Each row is a point on a tangle of strands that fork, close into loops and nearly touch. The rows are in no order.
Two points are linked if the straight distance between their rows is under 80.3.
z488: [-24 -10  20  24 -34  -3   2 -10  -5  -3 -27  -3 -44  -2  49 -23 -47   3
  -1 -17  34]
z179: [  6  17  26 -31   9 -38 -18 -21   5   2  -5  51 -23   9 -46  43   5 -32
 -42  25  16]
z721: [ 14  13  30  -4  -8   9  14  44 -12  19   3  -6 -17 -14  28   0   6 -10
  19  27 -12]
z846: [-17   7 -14  36 -18  11 -10   9 -14  -2  15  -1  -4 -18  41   3 -26  18
  -1 -35 -38]
z118: [  7  -3  34 -40  25  -4 -31  -5  11 -19  -6  63  -5  -1 -72 -11 -24  45
 -39  41  16]
z751: [ 23  -1  54 -33  10 -22 -14 -28  -4   2  -6  57 -11  12 -41  10  20 -14
 -24  31  -1]
z337: [-21 -14   8 -19   6 -21   0 -22  -7  22  10 -32  10 -26 -18 -59 -21  23
  12 -14  46]
z361: [ 34  19 -17  -2  29  -7  -6   4  26 -25   9  10  38  14  -1  23  35  49
   7 -41 -21]
z673: [ 20  -4  53 -25  -9  18 -10  -6 -39  11 -10   9 -29  -8  -4 -20   0 -21
   3  50 -11]
z551: [  5  -4  35  -2 -11 -12 -10  11   5   2   6   3 -14 -15  19  -6  -8  -6
  13  20  20]
z459: [-32  -3 -24  15 -19  -1 -36 -21  14   0  29  -2   1 -21  -8  -6  -4 -13
 -20   5 -13]
z274: [ 27  10  14   2  29 -16  27  47  42  10  11  -1  22  -7   3  24  18   3
  26  10   7]
z971: [-31 -10   8 -10 -26 -24 -16 -33  -9  12  10  -3  -1 -12   1 -46 -23  26
 -18 -31  30]
z13: [ 23  12  18 -20  10  -2  35  18  -2  29  -3  54   7  20  -2  -4  58   9
 -13   3 -18]
z358: [-16 -50  -8  30 -14  28   3 -39  -7   0 -15 -57 -11 -10   8 -22 -52 -39
  29   1  -4]
z413: [  3 -32  16   2 -10 -25 -14  14  39  -9   7  12  24 -23  -1 -12 -67  42
 -16 -18  -8]
z78: [ -4 -13  31  -9 -20  -1  13   2 -24   9 -27 -29 -28 -13  34 -32 -54  -1
  21 -13  38]
z576: [ 10  15 -26  -8 -24  13  -8  11  -9 -18 -21  16  -9  35  26  30   3 -19
 -38 -20 -19]
z345: [ -9  -2  56 -29   7 -22 -32 -23 -10 -21   1  35  -2 -18 -46 -24 -35  51
 -26  17  31]
z485: [  8  15   4   3  18   0   1  15  53  15  25  -4   2 -23 -40   0  17 -12
   6  32 -15]
z697: [  6   7 -54 -20   9 -58  -8  12  -5   5   0   3 -11  14 -29  36  -8 -39
 -59  15   4]
z948: [ 10  -4  18 -23  14  19  12  21 -33  29  -2 -22  33 -24  -7 -30   4   3
  23  25   4]
z20: [ 14  38 -13   1   2   8  19   9  12  17  17  12   7  12 -43  32  60 -12
 -18 -13 -40]
z649: [ 23  21  27  -4  -6   9   3  55   7  13  13   0   5 -25  18   5 -16  15
   0   5 -43]
z416: [-30 -32 -10 -30  11 -11   8 -32 -18  22 -11 -45  25  -7  -6 -30 -24  -9
  27 -34  58]
z327: [ 31 -15  33 -20  22 -13  39   7   1  29  -7  29   8   7  -6  -6  42 -18
  14  28   2]
z245: [-14   2  28  -6  51 -22  20 -17   0  19  10  32 -10 -16 -26  -5  37  -6
  36  65  42]
z243: [ 10 -19  -6   6 -29  14  -2 -14 -25 -25 -24 -10   2  29  43 -18  -7  18
 -14 -52   1]
z347: [-34  35 -47  11 -22  16  -8 -11 -34 -17  19  -1 -18  23   7  23  52  13
   5 -16 -26]
z420: [ 44  -1   1  -9   6  -1  -1   9   4 -25   3 -12  28  26  21  22  25   6
   7 -38 -28]
z979: [-29  40 -24   2 -14   7   9   6 -24  10  21  25 -13  24   0  16  75  14
  -7   3  -7]
z865: [  1  -1  16 -16  19  19   2  -5 -16  28  15 -19   9 -32 -33 -35  20 -15
  22  58 -14]
z796: [ -4 -33 -22  34 -32  30  -2 -31 -10 -24 -36 -16  -2  28  35 -11 -31  -1
 -19 -31 -19]
z666: [-30  -9 -30  42  -9  12  13 -32 -33  -5   9 -31  -9   6  26  -8  -1  33
  34 -58 -20]
z770: [  2  22  -1  20 -11  11   8  25 -22 -14   6  -5 -12  -5  51   7   1  32
  26 -33 -19]
z873: [ -3  12  16  -9 -14 -32 -31 -13  14 -16 -10  40 -41   8  -1  53  -6 -41
 -30  20  21]
z518: [ -9   5   3   7  17 -26   7   5  31   4  19  30  13  13  13  -9  59  27
   3  17  51]
z408: [ 19   1  34  13 -14  -5  -3 -15  30 -24 -19  -3 -54  11  13  32   3 -59
  17  30   7]
z499: [-19 -14  24 -22 -21 -34 -39 -28  -5 -11   2  27  -1 -11 -12 -23 -38  38
 -34 -14  37]
z511: [ 16 -14  32 -24  23  -1  20  12 -17  22 -13   3   4  -9  -1  11  13 -36
  41  48  25]
z559: [  0  35 -18   7  22 -16  14  19  39  18  14  56   7  25 -25  21  58  22
 -29   2  19]
z724: [-28 -16 -37  44   3  44  40  -8 -26 -14 -21 -62  -1   4  26   6 -35 -12
  59 -17 -25]
z58: [ 22 -16  42 -23   8 -11 -27 -42  -6 -17   3  10  -1   9 -18  -2  15 -23
  -1  32  14]
z399: [  6   9  26 -21  -4  16  -1   3 -18  31  10  17  -8 -15 -27 -17  29 -18
  -9  46 -31]
z209: [ 37   3 -20  -4  34  17  -3   0  51 -13  16  20  31  36 -42 -15  43  37
 -21  -5   9]
z471: [ 20  -5  28  -9   9 -29  -3  37  39  -3   8   4  22 -18  15   3 -18  11
  11  14  15]
z88: [-26 -20 -35  41   4  27  39 -34 -46  -9 -23 -54  -5  18  25  -2 -24  22
  56 -53 -17]
z66: [  1  24 -70   0  19 -42   0  26   0   0   6   5   6  14 -17  56  -4 -22
 -51 -26 -26]
z786: [-18 -26   6  27 -15 -10 -11   0  13   8  20  -5   4 -30  22 -16 -49  15
  -5 -21 -10]
z910: [-19  -7  10 -21  12  13   0   8 -26  27  -5 -46  16 -54  -8 -16 -51 -21
  42   8  25]
z940: [ 21  14  -5 -14   4   1 -21  19  57   7  14  10  13 -19 -54   8 -13  -3
 -32  15 -33]
z531: [-28  -4 -12 -11   5  28  18  10 -37  29  -5 -58  21 -30   7 -18 -36 -11
  38 -30  14]
z120: [-46 -11 -43  27 -29   8 -31 -22 -15   3   4   5 -15  -6  12   7 -29 -21
 -34  -6 -14]
z487: [ 20 -30  29 -22  20 -10 -14 -39 -10 -26 -14 -19   2  14   2  10  13 -41
  30  30  48]
z825: [ -7   6  12  10 -27  -1 -30 -19  12 -26 -30  20 -55   9  21  25 -21 -38
 -16  21   9]
z489: [-29 -48 -15  55 -23  36  13 -53  -9   5 -24 -38 -17  15   9 -23 -40 -10
  -1 -20 -14]
z277: [  7   6 -11  20 -19  27  22  15 -15 -30 -19 -31 -13  24  46   4   8   0
  29 -12  -7]
z30: [ 14   8   8   2  26  12  38   6  34  37  16  11   7 -10 -64 -14  45 -22
  12  37 -21]
z863: [ 17  -6  29 -17 -11  12   5  29 -26  11  -5 -28  24 -22  23 -33 -33  16
  11 -10  -7]
z457: [  1 -19  10  34 -29  10  10  11  10 -11 -29  -9 -27  -4  58  -2 -58  -7
   7 -14  -2]
z136: [ 28   4  43 -28  31 -13  -6 -11  33  -1  -2  57  -6  -2 -68   0  -1  13
 -25  40  -1]
z110: [ -4  -3  25  -2  33 -29   2 -18  29   5  10  44   2   3 -19 -14  38  19
   7  44  61]
z716: [-16  27 -43  19 -28  26   1   6 -14 -29 -48  12 -30  30  40  17  -9  -9
 -33  -7 -14]
z156: [ 15   9   6   0   3  18  33  37 -13  -2  -3 -24  -1  11  32  20  27 -14
  41   9  -5]
z236: [-13  50 -52   5   1 -12   2  17   2   9  15   9  -6   4 -34  49  36 -21
 -29 -17 -30]
z265: [-24   4 -11  16 -11  13 -12   0   7   7  36 -28  -2 -31  -6 -19  12  -7
  15  22 -25]
z956: [-32   6 -45  45 -16  21   1 -21 -21 -26  16 -19 -16  14  27  16  19  15
  27 -26 -31]
z610: [ 10  13  10 -17  -6   2 -20  38  29   5  11  15  13 -30 -19  -2 -32  27
 -27   6 -38]
z762: [-28  39 -23  18   6 -15   2  18  16   7  27  32   6   8   6  10  63  35
 -11   4  20]
z134: [ 13 -15 -18 -18 -12  -4 -33 -10   3 -19   7   9  42   8   0 -10  -8  23
 -39 -37 -15]
z831: [  7 -20  12  -8 -18  12  14  -1 -26  -1 -20 -38   2   2  41 -36 -38  10
   6 -44  11]
z167: [ 36  12  -2 -25 -11  -5 -11  21  -5 -14 -10  26  18  34  13  29  18   8
 -35 -35 -25]
z157: [ -8 -13 -27  -5 -21  -4 -20 -15 -35 -14 -12  17  17  21  26  -2 -30  31
 -45 -62  -8]
z832: [ 16  -2 -23  27  32 -13   3   8  35 -21  20 -11  37  -6  19  12   0  39
  29 -32 -15]
z412: [ 24 -15 -23  -7  16   5 -26 -10  40 -27  13   2  51  14 -25 -25   7  34
 -27 -17   0]
z788: [ 19   3  15   5 -18   7  18   7  19   1  -9  -7 -35  23  -3  25  35 -52
  10  21  -3]
z963: [ 28  -8  63 -26  10   7  12  14 -32   9 -30   9 -27  -4  19   1 -12 -28
  31  48  16]
z785: [  6   8 -25  17  47  -1  19  38  40  -4  16 -23  42 -16   1  26   6  11
  43  -5  14]
z304: [-26  -6 -63  12 -24  11 -19 -10 -31 -17 -38   4 -27  21  19  12 -32 -25
 -51   5  -4]
z887: [  0 -28  13 -27   7  -2  -8 -33 -31  -3 -10 -41  22  -7 -10 -23  -5 -26
  34  10  51]
z483: [-22 -18 -17  28 -15  36  12   4 -15   1  -3 -61 -15 -21  16 -16 -31 -31
  42  10 -24]
z386: [ 28  17  16   3 -15  -1  31  21  18  15   5   4  -8  24 -17  37  48 -34
  -8 -11 -24]
z296: [-15   3 -40  -4  -8 -42 -23  -2  13  -9  -7  22 -28  17  -7  53  -7 -51
 -43   8  17]
z341: [-25  -1 -28  10  25  12  18  -2 -21  14  17 -50  36 -27  -2 -21 -15  28
  42 -38  -3]
z731: [-23  23 -19  17   7  15  -1   5 -12   9  36 -31  25 -31  -7 -35  10  35
  19  -8 -21]
z377: [ 10   9 -23 -11  24   4  -6   1  38   6  12  58   9  27 -43 -16  39  33
 -42  21  33]

A fork is a point with three links, a tip a point with one. Leave the first point through the second and follow the links. Name the first fork or tip that comes.
z341; z731 => z721
z796; z489 => z762
z576; z716 => z910
z118; z345 => z751
z979; z347 => z243
z825; z408 => z873
z13; z327 => z831
